Points, in no order, along strands that fork, close into loops and pass close to each other.
In the rows, 128 means zero.
Points whose rows are less than 127 apart are linked; no others are. Some points are linked to none.
z_419: [116 133 108 142 129  96 139 101  59 110 104 149 115  62 113 173 110 111
 147 142 148 119 132 160 129  80 127  70 187 124 188]
z_185: [175 137 128 130 165 115 167  73 164 130 117 103 182 149 172 126  97 147
 173  84 122 138 145 148 128 155 106 198 118 122  93]
z_118: [115  99 191 119 132 130 132 161 179 155 161 141  73 169 114 140 137 120
 144 127 141 111 137 159  75 109 114 102 114 119 147]
z_943: [166 166  75 115 155 131 100 162 125  88 114 120 100 141 127 125 154  95
 162 103 144  99 123 100 163 182 156 141 154 143 143]
z_449: [ 61  61 165 119 137 134 133 113 139 162 173 154 111 160 116 142 138 119
 104 154 108 109 115 103 102 117 131  94 119  68 181]
z_9: [167 106 129 188 171 135 182 109 152 108  98 132 168 137  97 138  80 168
  86 116 143 135 137 160 122  81 138  77 143 133  89]
z_480: [181 136 150 121 138  90 186  76 103 100 103  83 140 142 150 141 116 132
 200 112 126 121 138 223  98 130  99 168 168 155 134]
z_544: [135 112 123 129 132 113 141 156  91  83 100 164 103  92  80 176 125 119
 144 151 158 128 109 167 155  94 144  46 194 120 162]
z_610: [151 142 113 148 150  88 157  83 160 117  94 152 142  84 105 126 128 162
 129 116  92 110 117 119 102 163 105 141 101 169  82]
z_39: [100 122 151 101 128 112 115 108 187 141 182 114 129 124 138 118 132 128
 162 163  72 133  98  74  92 173 115 170 134 146  67]
z_262: [137 124 144 151 134 129 168 101 168 120 138 144 114  82 134 112 161 147
 150 126  82 136 100 143  76 145 156  91 124 223  69]
z_895: [ 80 104 129 157 108 113 166  94  89 112 158 130 171  98 123 147  97 151
 132 136  91 160  92 115 100 104 106  75 140 128 139]
z_764: [128  97 137 152 155  97 185  81 161 134 163 103 162 157 103 173  83 159
 126 114 132 112 145 165 103 134  92  98 137  96 152]
z_673: [160 131  99 123 169 110 146 169 142  73 111 155 111 116  99 133 133 169
 168 103 112 109  95 113 116 181 119  89 156 157 114]
z_299: [122 132 170 110 131 117 135 113 241 146 171 139 128 155  57 147 138 104
 113 152 128 109 127 139 109 144 138 141 103 130  82]
z_837: [142 141 162 151 147 135 188  86 182 106  82 106 133  72 103 112 130 125
 142  92 150 114 118 179  88 149 138 139 151 181  81]
z_284: [187 118 162 136 130 110 179 101 124 130 108  65 173 153 137 162 127 101
 165 134 153 122 129 224 138 111 115 158 181 146 118]
z_523: [148 111 134 154 121 110 156 115 127 156 192 134 105 133 132 109  94 151
 110 112 130 149 146 135 108 145  86  93  80 120 165]
z_641: [ 85  90 165 133  65 163 151 137 110 171 178 125 103 159 137  74 167 142
  99 121 103 140 146 123 116 113  78 107  29  89 208]
z_263: [ 79 113 101  65 121 118 116 128  95  94 152 169 159 135  56 107 142 103
  91 115 122 112 117  81 147 151 130 119 106  75 152]
z_936: [109 114 134 127 187 135 140 156  83 128 115 145 111 134 167 128  95 169
 127 132 145 165 121 102 132 141 150  75 152 112 169]
z_521: [132 152  98 105 133 144  70 149 146 114 150 114 121 174 162 121 117  80
 182 114 164 135 129 143 169 152 143 199 110 150  64]
z_584: [158 104 173 122 149 139 165 147 215 137 149 149  82 171 131 127 129 156
 135 118 115 128 143 150  80 150 119 103  93 136 121]
z_494: [ 66 117 195 121  70 131  99 151 104 190 142 107 102 146  92 106 144 118
 117 125 162 121 142 133 145  66 116 125  85 112 152]
z_283: [115 135 134 106 120 136  84 164 107 142 120 134 107 119 121 122 134 120
 102 136 153 154 123 109 165 115 168 122 123 112 131]
z_604: [173 174 103 177  85 127 120 131 118 158 140  95 114 103 161  94  90 139
 129 129 151 183 157 157 157 114 119 150 102 174  78]
z_352: [110 152 156  55 113 119 105 182 147 110 152 147  80 140  96  72 151 132
 136  98 153 102 149 148  97 157 126 127  64 159  93]
z_670: [143 151 124 153 115 165  82 152  97 143 105 129  86  94 164 141 157 125
 152 153 168 130 159 145 117  75 149 144 161 149 125]
z_378: [152 124 183 166 119 123 149 102 131 111 135  77  83  90 115 124 142 108
 169 140 143 136 145 231 107 120 131 151 145 189  80]
z_53: [134 142  73 110 171 176  70 166 113  99 124 130  71 144 200 117 144 107
 200 116 169 110 138 141 140 156 158 166 146 131 109]
z_541: [159 154 101 139 135 120 133 119 148 146 120  80 112 112 148 114 108 118
 150 115 129 149 138 189 146 146 123 153 132 174  76]
z_919: [ 64 116 141 100  98  88 118 140 132 146 153 119 131 137 108 173 127  92
 152 154 114 142 102 123 145 128 143  87 124 143 125]
z_473: [114 116  89 164 135 142 125 121  58 136 141 138 156 103 149 102  85 146
  80 128 137 174 124  94 156 106 108  85 111 100 154]
z_667: [ 66  84 157 139  77  95 141 132 108 126 171 101 155 137 115 150  81 124
 128 164  98 145  87 108 133 128 112  89 126 127 126]
z_918: [180 141 148 138 156 127 156 136 122 112 114 109  94 134 180 116 116 128
 179 108 141 109 146 221  71 144  93 152 150 148 138]
z_71: [109 144 112 108 170 129  91 150 122 104 103 146 102 103 153 171 170 118
 209 119 118 106 109  86  97 172 139 161 188 157 125]
z_860: [136 114 124 106 118 165 125  84 113 139 100 141 171 196  94  86 126 109
  70  97 142 114 156 132 164 125 147 149  81  40 183]
z_337: [122 112 127 159 158 115 118 114 133 139 104 152 139 103 125 155  94 147
 117 135 130 125 127 116 132  92 154 107 143  93 132]
z_596: [147 141 106 134 133 103 125  88  62 111  83 134 120  80 146 152 126 137
 161 108 163 138 137 140 150 109 157 112 171 135 178]
z_775: [ 94 131 109 133 126 132 152 167  71 114 124 146 131 126 105 106  72 116
  93 125 164 153 123 108 183  99 130  69  98  78 156]
z_614: [ 96 155 129 123  67 154  86 114  78 144 139 118 144 144 116  85 150  96
  82 129 163 150 163 105 217 102 164 149 105 120 158]
z_503: [112 140 142 143 100 110 104 110 142 182 149  69 144 140  92 152 115  94
 116 160 124 151 138 159 168 122 137 176 109 149 104]
z_816: [115 138 122 143  90 192  88 166  87 153 139 127 104 110 184 105 171 130
  76 161 107 155 180 112 130 109 140 118  90 135 169]
z_462: [150 167  90 104 100 112  84 131 147 129 144 107 132 132 121 131 157  86
 151 141 144 142 136 111 161 153 148 178 118 153  91]
z_78: [175 115 123 105 164 162 145 176 163 145  69 138 128 177 162 121 137 157
 105 115 133  90 158 113  94 126 128 140 126  68 125]
z_311: [180 134 128 143 119 105 135 140  86 113  97 106 130 152 151 144 122 113
 145 116 182 150 140 177 185  74 139 105 165 100 195]
z_129: [194 144  64 174 109 108 105  63 100 159 131 131 154 110 132 109  93 142
  59 104 156 137 149 132 165 111 103 154  94 108 140]
z_10: [175 109 115 156 146 111 196 135 130 122  51 150 172 136 127 166 107 167
 135 141 144  78 101 127  95 124 117 139 179 108 126]
z_848: [154 108 167 124 160 175 130 161 142 146  94 125 108 142 176 160 170 122
 169 142 138  87 149 126  62  84 142 169 189  97 137]
z_819: [135 127 145 112 156 117 157 188 167 110 131 132 103 171 139  90  89 165
 140 117 138 140 131 144 113 152 117 104  96 127 123]
z_27: [204 154  82 130 154 123  98 101 179 135  89 135 173 121 146 112 113 151
  91 135 125  94  98 102 158 159 121 181 143 115  82]
z_312: [123 141 117 128 132  96 173 117  95  94 152 112 142 106 155 116  83 188
 130  85 110 186  84 128 113 152 118  76 123 183 112]
z_800: [123 154 113 141  69  93 109 110  94 150 157  76 116 109 117 154 139 105
 140 136 127 160 128 151 139 119 115 151 131 176 114]
z_210: [122  98 136 106 153  88 170  90 189 164 177  85 161 187 109 166  90 122
 137 120 121 109 131 156 124 151  92 156 113  96 140]
z_805: [ 98  85 105 164 121 109 178 125  99 114 188 119 122 156  64 109  72  94
  84 116 139 155 131 136 145 114  75  54  85 102 151]
z_688: [120 103 125 173 189 118 164  65 110 120 147 182 144 128 136 107  59 180
 105 112 118 153 119 110  87 103  89  72 110 120 131]
z_896: [123 175 113 157  60 131  87 109 108 111 117 115 180  85 207 120 126 148
 114  89  54 177 127 132 114 110  86 129 101 145 128]
z_573: [122 137 116 150 120 116 132 167 113 132 128 145 136 103 163 116  81 160
 109 145  95 190 101 103 136 123 127 112 124 166  72]
z_518: [120 128 104 114 181 123  97 197 132  97  82 131 146 104 108 166 132 139
 156 138 128 123  77  78 168 145 179  99 178 104 107]
z_4: [135 134 170 141 154 123 159 119 140  76  78  82 145  85 106 138 127 109
 179 108 163 122  99 207 122 143 144 133 186 183  77]
z_922: [164 132 129 160 178 112 171 123 146  96  42 118 173 105 102 160 127 153
 140 110 129  77  88 118 141 125 136 138 179 129  77]
z_34: [128 125  91 115 113 110  83  92 116 158 153 137 167 132 139 139 132 105
 126 147 117 132 118 102 158 154 132 137 129  98 162]
z_691: [133  87  74 149 178  99 181  81 104 135 148 111 168 128 110 154  68 161
 108  87 139 108 132 165  98 124  84  74 121 110 159]
z_214: [147 108 128 110 122  84 144 109 165 167 175 123 123 172 112 115  90 136
 112 104 128 121 146 155 113 156  89 148  70  89 161]
z_916: [105 141 110 126  99 163 158 179  64  93 151 148 112  74 116 106 167 107
  82 140 105 124 143  96 174  98 122  78 103 120 179]
z_167: [ 58 123 117  81  77 169 139 129  77 107 172 148 103 116  81  90 227 124
  81 131  76  83 150  96 101 137 105 101  77 134 199]
z_868: [140 151 114  97 125 157 102 123 148 119 120 129 115 208 135 125 164  89
 158  96 171 105 177 139 160 147 154 189 127 102 143]
z_621: [116 125 111  63 153 106 130 156 126 112 148 136 109 134 141 136 149 132
 168 121 119 111 111 101 117 198 139 110 132 119 154]
z_933: [178 120 167 136 160 143 146 131 185 134  88 109  99 149 162 155 168 126
 154 146 128  38 135 148  56  80  87 180 183 113 120]
z_159: [121 133 129 142  90 100 139  94 138 136 136 150 132 100 131 136 146 139
 141 128  81 119 110 109  93 146 116 162 130 175 117]
z_124: [ 83 102 194 111 115 137  91 150 154 167 118 137 120 155  74 129 132 129
  95 118 147 101 150 126 116  75 146 123 105  72 140]
z_394: [136 142 131 153 126 113 119  46 142 189 105 149 171  94 148 145 104 143
 104 139 116 128 124  93 116  94 126 200 104 105 112]
z_917: [164 106 184 118 169 158 156 148 139  83  91 119  73 143 186 130 140 132
 184 122 128  96 117 194  68 127  85 152 173 151  97]
z_891: [ 87  80 107  93 144 109 145 131 105 128 169 179 133 144  89 125 117 124
  88 135 111 135 101  74 119 183 110  92 115  91 143]
z_256: [127 113 139 118 127  73 145  96 121 155 158 127 114 144 136 149 128 135
 162 125 117 134 118 157  83 167 103 125 136 121 186]
z_285: [150 138 122 179 109 113 100  92 126 163 109 106 147  64  96 149 109 119
  74 168 139 124 142 123 171  89 136 159 123 154  91]
z_216: [121 160 115 128  47 102 100 113 109 120 168  68 145 105 161 145 174 122
 157 117  53 141 142 154  87 135  72 148 114 163 123]
z_61: [116 142 130  85 157 127 103 148 168 119 138 138 137 132 169 125 133 134
 183 147  99 123  78  74  92 208 124 163 134 124  80]
z_25: [ 86  81 135 143 134 130 154 123 111 153 144 118 151 154  50 124  80 110
  76 109 169 135 122 138 145 104  94  78 101  69 153]
z_237: [ 41 135 196  81  97 126  98 161 124 156 177 113 138 183 107 106 132 111
 146 135 116 141 109  97 123 131 138 149  99  87 148]
z_894: [136 130 112 119 153 151  78 174 122 122  72 141 144 129 110 161 136 118
 117 149 149 120 125 111 178 122 178 118 167  80 144]
z_793: [102  79 130 101 119 129 126  99 129 180 129 152 101 125  84 124 170 126
  62 136 136  88 166 105 117 126 133 135  75  74 203]
z_703: [153 173 110 117 107 147 157 168  79 110 153 132  88 123 166  76 142 132
  95 107 151 143 178 122 173 120 146 103  91 145 186]
z_477: [148 100 103 110 152  93 172 169 117  76 115 137 132 141  88 161 115 144
 151 106 150 115  99 146 140 151 116  71 150 120 140]
z_171: [167 131 116 115 169 115 118 166 137  82  81 124 112 107 140 142 137 127
 197 100 113  75  92 112 103 170 116 129 184 154 125]
z_997: [112 172 120  61 113 124 136 215 128  93 161 127  73 136 139  83 139 131
 150  93 156 140 125 123 134 166 122 122  91 152 102]
z_458: [132 127 171 125 107 124 110 133 200 160 131 124  88 124  34 142 137  90
 115 139 136  99 153 159 128 110 132 162  86 154  82]
z_319: [ 97 147 135  99 135 105 104 148 109 116 142 119 131 102 172 154 141 106
 210 140 109 142  88  94 108 153 139 139 192 163  86]
z_183: [ 96 102 148  87 100 137 102  94  94 155 152 133 151 181 114  89 144  93
 110 123 144 128 126 114 170 121 154 138  78  63 194]
z_295: [114 143  90 116  75 121  65 104 100 130 145 134 155 155 102 123 123  82
  98 149 151 145 123  93 203 134 152 158 125 100 153]
z_963: [191  93 104 171 180 132 151 102 183 103 117 160 145 123 105 122  90 175
  64 129 129 130 124 126 119 130 108  86 112 132  71]
z_739: [ 66 121 125  95  78 154 131  93  61 132 141 134 138 194 114  99 180  86
 130 139 117 128 140 109 162 125 152 129  97 110 211]
z_270: [123 137 158 144 135 123  78 124 162 156 111  94 133 122 108 187 138  89
 140 173 168 110 133 126 152  71 160 173 170 126  81]
z_126: [104 150 118 134  56 204  93 138  74 149 132 112 129 148 160  74 171 117
  90 151 123 164 152 102 182  82 146 149  83 133 183]
z_113: [159 116  93 108 182  96 163 113 176 122 114 126 154 158 114 141 100 153
 152 111 116 109  98 123 118 190 100 134 135 109 101]
z_630: [105 153 130 168  78 147  98 155 103 150 152  78 131 130 187  99  88 129
 107 134 104 199 131 114 154  77 129 134 112 149 112]
z_572: [131 156 101 158 138 103 124 114 122 116  98 147 178  86 106 126 102 143
  87 122 118 155  67  84 173 146 135 148 142 171  52]
z_37: [112 105 185 119 159 149 113 181 162  92 120 114  53 148 151 120 143  96
 187 157 125 101 125 178  91 122 103 154 170 147  74]
z_664: [120 155 140 131 111 181  88 160  97 166 114 128 129 129 129  91 109 116
  83 119 174 164 156 106 182  70 178 133  99  91 151]
z_50: [168 156 113 128 139 108 127  91 142 132  91 111 128 109 143 151 140 128
 174 101 132  86 149 151 114 134 126 183 154 130 128]
z_844: [ 88  69 150 155 171 118 122 121 142 162 135 162 130 142  85 166 109 111
  94 162 130 121 115 104 134 100 149  88 158  71 164]
z_298: [ 98 116 134 119  91 110 109 100 105 149 142 131 150  97 182 143 158 159
 148 142  88 134 121 101  79 124 109 148 131 130 164]
z_562: [ 95 106 193 121 113 131 122 153 133 169 174 100  77 167 153 123 111 112
 132 137 132 172 135 153 111 111 125 115 118 144 140]
z_591: [159 115 174 203 163 159 148 112 173 131  88 136 129 105 116 137  96 145
 108 146 145 147 137 168 131  93 175  96 150 165  68]
z_724: [144 150  92 134  78 140  70 133 116 129 139 131 171 100 187 112 126 142
  83 130  84 168 127 100 145 130 110 140 114 141 134]
z_912: [156 131 175 148 141 160 100 135 121 137  99 119  82 127 189 150 135 136
 150 153 133 133 163 170 104  66 142 158 181 109 129]
z_157: [ 81 119 115  93  91 207 151 124  48 116 124 160  93 110  97 116 206 110
  75 174  73  79 163  77 135 111 128  94  95 133 208]
z_727: [144 145  97 127 128 118 125 132 106 123 142 154  86 107 148 133 153 162
 118 142 130 122 163 126 102 143 136 121 124 137 155]
z_992: [154 120 100 114 137 159 132 102 111 156 105 144 114 164  99 101 166 136
  63 119 140  99 186 133 150 127 135 150  72  66 207]
z_470: [190 163  94 141 169 120 125  83 153 112  69 134 178 137 180 136 150 136
 173  90 137 100 127 109 110 122 137 194 151 116 134]
z_740: [119 175 103 130  56 137  72 139  85 136 157 110 114  94 154 163 174  97
 153 150 109 147 141 127 133 113 130 145 138 159 132]
z_684: [ 93 143 128 143 102 167 145 159  79 106 157 145 107  80 171 108 176 136
 111 158  91 133 146  95 101  98 122  62 120 132 203]
z_483: [119 124  88 165 113 104 159 107  75 108 160 125 162  94 146 106  91 144
 124 122 107 174  98 115 145 127  82  87 119 153 136]
z_297: [105 147 109  83 101 136 111 181 141  93 151 103  78 135 145 121 157 112
 171 129 109 138 117 124 118 178 122 128 114 181  87]
z_141: [144 121 150 139 105  98 160  69 150 124 148  98  79  98 127 138 158 126
 181 128 119 106 162 216  63 132 107 155 133 203 131]
z_757: [166 129 113 164 150 122 166 103 134  89  91 163 152  72 116 116  93 173
  86  98 119 126 112 136 125 148 106 112 133 167  81]
z_717: [119 117 130 148 143 116 171 101 121  97 151 160 142 114 160  83  68 198
 104 105 109 175 129 126  91 145  94  74  93 177 110]
z_437: [128 164 110  73 142 160  77 194 113 105 128 116 100 174 176 100 144  82
 196  91 177 155 133 129 175 143 156 179 120 121 104]
z_829: [138 159 125 128 137 150  39 117 161 150 120 122 148 133 124 139 149  84
 133 153 159 130 157 114 153  95 161 206 143  95  88]
z_851: [110 146 139 183 110 113 121  99 102 167 108 134 146  62 144 137 109 144
 107 148 120 145 135 116 137  96 151 127 152 142 106]
z_429: [138 128 118  89 177 105 115 139 160 130 116 142 136 143 149 134 119 151
 128 123 114 111 105  77 110 195 127 149 132 105 130]
z_3: [161 130  88 143 109 134 115 104 108 154 139 137 126 114 117 111 127 124
  62 129 164 116 167 118 162 119 137 130  87  90 178]
z_526: [144 145  89 125 126  73 113 107 157 115 125  97 137 121 102 149 152 104
 171 123 118 105 105 134 176 175 129 158 142 173  92]
z_697: [ 66 112 126  93 101 195 173 117  32 122 128 129 103 152 135 109 186 106
 125 146  71 120 160  99 166 113 135 114  95 126 223]
z_531: [ 83  96 152 110 145 137 126 160  86 114 117 133 148 172  75 126  92 129
  98 114 161 128 139 123 149  89 141  91 124  64 163]
z_748: [112 146 147 150  67 176 112 185  97 139 167 119  87  99 183  95 155 132
 117 144  97 154 157 138 107  80 130  95 130 156 167]
z_698: [159  80  88 145 156 110 155 101 166 103 141 183 127 122  53 132 115 139
  96 129 112 110 110 131 103 148 114  67 125 137  89]
z_908: [143 126 169 138 136 122 144 148 137 126 147  71  87 152 140 119 112 121
 161 120 157 166 145 208 131 130 130 142 124 165  84]
z_798: [149 141 106 161 166 112 149  99 148 107  84 107 214  99  87 156 103 145
 113 129 131 139  81 105 171 140 134 124 174 123  68]
z_671: [114  84 143 143 119 134 171 116  91 163 176 113 103 151 151 100 133 139
 126 114 116 135 155 131  99 136  84  96  78  82 226]
z_153: [ 80  84 120 148  90 133 147 142 128 127 199 161 125 111 125 125 135 124
  92 161  74 129 116  96  86 119 101  52  97 138 166]
z_556: [103 125 139 100 126 153 136 194 104 109 136 147  86 129 140 112 121 148
 102 147 140 159 110  91 142 120 163  64 142 115 131]
z_215: [139 144 136 140 110 120 112 158 161 155 139 146  91 130  76 114 129 125
  84 128 154 120 145 144 131 113 120 117  69 135 104]
z_826: [151 183 100 148 141 128 124  87 137 120  52 135 154  70 124 142 140 128
 140  99 120 119 107 125 148 130 147 177 144 187  75]
z_658: [182  94 129 142 153 139 168 189 161 113  73 138 133 163 148 154 141 152
 105 138 135  76 110 124  97 117 131 106 176  99 106]
z_488: [145 183 110 169 113 117 100  95 138 131  69 127 166  53  90 169 130 119
 123 143 145 142 132 119 164  90 147 166 153 159  62]
z_409: [111  97 161  99 125 133 131 158 130 130 120 150 151 178  64 106 118 142
  80 112 148  75 128 134 116  97 132 116 116  46 145]
z_370: [133 168 118 135 168 125 122  64 158 157  70 151 183 101 175 156 133 128
 156 116 125 108 136  92 107  83 139 198 143  96 120]
z_886: [121 116 145 134 108 102 143  69 106 196 148 113 131 113 183 139 115 141
 152 106 102 136 136 141  81 121 103 149 111 111 197]
z_802: [ 95 147 129 119 101 137  79 141 118 133 136 115 129 116 147 167 168 114
 151 164 117 135 124  98 112 117 162 143 173 153  86]
z_903: [110 160  86  63 100 111  72 166 153 117 151 115 123 143  97 118 160  98
 142 128 124 104 109 117 147 195 121 157  97 167  76]
z_707: [150 133 165 184 156 132 143 105 153 119  55 117 156  84 110 159 122 130
 134 153 145 130 138 166 126  79 146 145 199 141  77]
z_589: [135 107 159 139  91  92 179  86 152 109 155 129  88  93 115  96 151 145
 172 131  99 120 119 194  62 154 121  94 125 228 108]
z_516: [198 142  70 122 155 117  89 143 145 105  98 135 145 143 137 106 135 123
 127  98 139  95 121 117 178 169 127 168 117 119 124]
z_164: [118 106 169  99 152 115 144  93 220 157 178 119 135 163 110 122 117 109
 135 159  81 128 103 116  92 174 148 127 116 159  68]
z_842: [184 124 145 131 167 149 146 163 199 145  97 125 102 156 163 119 128 135
 137 121 121  70 158 142  80 123 102 163 144 113  93]
z_490: [149 133 126 105 160 113 134 178 136 101 124 126 143 149 155 103  83 172
 112 109 133 167 100 111 148 196 116 107 100 133  87]
z_694: [127 103 131  99 139  93 151 152 116 108 134 125 141 160  75 176 130 101
 131 116 146  95 118 173 145 116 135 109 146  87 173]
z_885: [140 106 149 105 136 139 114 191  97  94  71 139 110 136 101 180 135 115
 130 139 170 109 115 155 155  92 176  89 194  89 156]
z_687: [ 92 103 126  89 118  86 139 138 112 133 175 146 113 145 136 132 131 138
 132 129 103 126 109 104  94 181 115 104  93 109 176]
z_240: [114  87 127  99 172 128 136 126 154 120 148 155 153 171  90 145  89 139
  74 139 117 119 118  83 123 161 105 115 128  57 122]
z_444: [116 149 122  75 128 162 106 110 101 104 114 133 116 214 161 116 175  99
 163 115 141 134 146 131 153 156 184 150 146 108 197]
z_934: [162 157 121 135 171 135  73 121 193 165  98 126 151 137 139 131 113 126
  97 159 128 133 122  96 158 118 147 196 137 103  59]
z_892: [151 178  81 130 117 102  89 108 132 119 113 123 180 103 160 115 101 139
 128 115  98 166  93  92 168 152 121 187 137 176  58]
z_711: [125 174  99 147 104 146 106 117 111 121  81 140 142  47 176 130 143 126
 151 121 120 148 124 103 125 112 149 188 136 180  52]
z_103: [ 75  90 151  90 123 145 149 108 100 153 155 150  99 157 106  85 160 140
  82 151 102 100 138 103 101 136 124 114  94  79 199]
z_900: [146 164  97 132 167 189  64 144 146 144  86 140  87  82 152 159 178 112
 167 162 167  77 163 137 115 110 156 157 172 144 122]
z_79: [125 111  79  85 130  97 128 133  94 110 126 144 160 151  71 140 131 103
 106  98 162 112 130 127 157 150 152 117 119  62 189]
z_952: [144 156  83 102 129 119 100 143  79 118 139 123 111 156 158 109 149 102
 159 103 148 145 143 120 159 156 166 148 142 119 177]
z_162: [103 148 141 123  61 166 111 154  53 109 138 115  99 130 147 122 160  83
 139 144 167 162 166 138 184  85 160 106 157 146 203]
z_413: [119 124 141 122 138 124 110 175 148 118 146 159 134 137 155 108  80 178
  82 157 115 188  80  56 150 163 126 119 114 139 100]
z_423: [120 141  98  83  79 129 136 138  90 107 205 149 105 103  82 100 192 115
  95 138 106  97 155 118 122 154 105 107  70 144 180]
z_854: [137 136 167 142 150 121 155 100 140  98  95  60 170 127 130 148 112  83
 188 130 150 149 108 191 145 113 141 157 207 137  86]
z_510: [184 143 145 152 145 120 136  50 175 183 130  76 180 145 152 144 103 139
 149 116 139 131 152 158 131 109 130 200 133 112 100]
z_137: [144  65 127 131 152 116 173  95 193 130 165 163 145 169  36 136 110 130
  88 117 126 104 114 154  91 114 101  67 104 106 120]
z_198: [106 132 155 130 160 132 145 132  99 127 106 146 110 115 186 134 106 184
 157 122 130 154 109 103  78 127 136 101 161 137 125]
z_417: [112 143 103 110 167 202  75 181 135 105  55 136  71 100 134 148 178 118
 146 148 150  84 161 115 112 145 170 123 170 136 120]
z_430: [171 143  96 130 137 177  95 142 135 111 101 116 105 186 192 125 148 100
 186 104 172  95 145 172 136 133 136 177 157 111 128]
z_692: [106 139 154 110 115 102  99 139 154 152 151  94 161 180  98 146  97  81
 139 146 142 153 120 118 173 130 139 158 112 109  93]
z_766: [144 139 145 135 185 103 183  95 179 122 129  89 171 128 136 140  89 167
 145  98 116 123 112 126 109 175 117 161 139 141  82]
z_2: [181 149 106 173 127 130 110  59 140 175 110 138 164 101 159 113  78 143
  94  88 133 143 151 113 139 115 122 188 107 116 120]
z_399: [ 83 152 132 115  69 184 129 179  39 109 132 145 120 104 123 105 175  91
 107 160 134 125 167  97 175  55 173  94 117 135 191]
z_993: [126 136 132  98 137 167 111 203 121  91 148 202  97 113 109 101 125 157
  66 120 144 154  94  84 151 145 147  66  99 134 106]
z_710: [ 51  86 189 145  63 163 123 159 116 181 161 104 119 166 129  77 146 128
 103 128 135 156 130 106 143  78  89 106  63 103 159]
z_335: [146 135 131 154 184 138 105 173 158 111  64 149 120  99 114 152 148 144
 148 159 126  94 113  84 121 128 151 116 191 118  85]
z_515: [ 71 115 190  79 123 114  93 137 170 154 177 127 155 177  90 118 102 110
 108 148 118 144 100  88 139 122 114 156 102  93  94]
z_532: [ 99 104 204 132 116 133 136 142 136 130 172  87  79 152 166 136 107 106
 166 165 131 175 119 213 105 109 136 138 160 185 110]
z_527: [ 77  81 130 151  85 162 125 123 118 116 181 147 136 129 177 113 123 131
 118 149  57 156 111  74  96 139  88  59  90  88 191]
z_924: [137 131 160 136 167 137 140 143 145 110  81 156 111 103 147 148 136 163
 173 137 127 108 120 128  85 106 130 114 194 138  93]
z_218: [135 127 142 160 135 136 173  97 208  90 108 123 138  83  86 108 136 122
 138 116  97 110  84 137 102 182 150 114 140 199  58]
z_856: [130 151 112 122 105 106  84  96 130 147 140 136 189 129 179 124 111 136
 140 129 105 166 100  87 149 149 129 174 136 131 115]
z_54: [134 168 120 167 120 144 143 134 104 129 113 108 145  97 174 105  75 169
 127 119 141 193 125 147 130 107 145 146 122 187  68]
z_618: [128  83  71 178 160 112 161  72 119 131 153 162 134 118 101 141  98 144
 102 116 112 127 145 104  84 123  76  76 121 112 152]
z_713: [139 156  93 100  78 130 143 130  83 121 153 124  94 110 119 111 166  99
 114 110 148 106 168 138 148 139 133 105  94 136 207]
z_367: [123 104 134 109 148 105 164 125 188 118 141 148 153 174  53 140  86 124
  68 127 121 117  97 139 140 133 112 108 115  92 102]
z_209: [ 79  61 140 162  83 132 129 129 119 162 174 165 106 127  87 127 172 115
  75 125 107 122 115  93  94 113  82  84  79 122 167]
z_227: [134 126 138 170 120 116 160 124 125 102 119 134  92  93  98 132 111 156
 137 130 125 133 141 167 125 125 133  78 152 170 104]
z_701: [174 147 102 138 133  87 144 107 167 110  69  90 152 105  91 141 149 112
 175 110 119  80 132 188 137 155 116 153 148 170 107]

A tip is a point with one link. Name the tips that can be reached along the links from each point below, in the order of the rows.
z_618: z_919, z_805
z_378: z_37
z_79: z_237, z_215, z_707, z_510
z_462: z_352, z_703, z_270, z_711
z_198: z_596, z_896, z_162, z_417, z_993
z_153: z_527, z_209

How many points has the smallest loop of links through each point below? Write - if it is on no loop.
z_526: -
z_367: 13
z_775: 19
z_912: -
z_54: 12
z_894: 8
z_79: -

A piece is two or more points that can be reached from each other along the links. Count, over all rows, the pieces, the separate loops (a circle has one, a figure eight two, a Y none), the forks (points with three links) and the tips (points with one).
pieces: 6
loops: 4
forks: 14
tips: 18
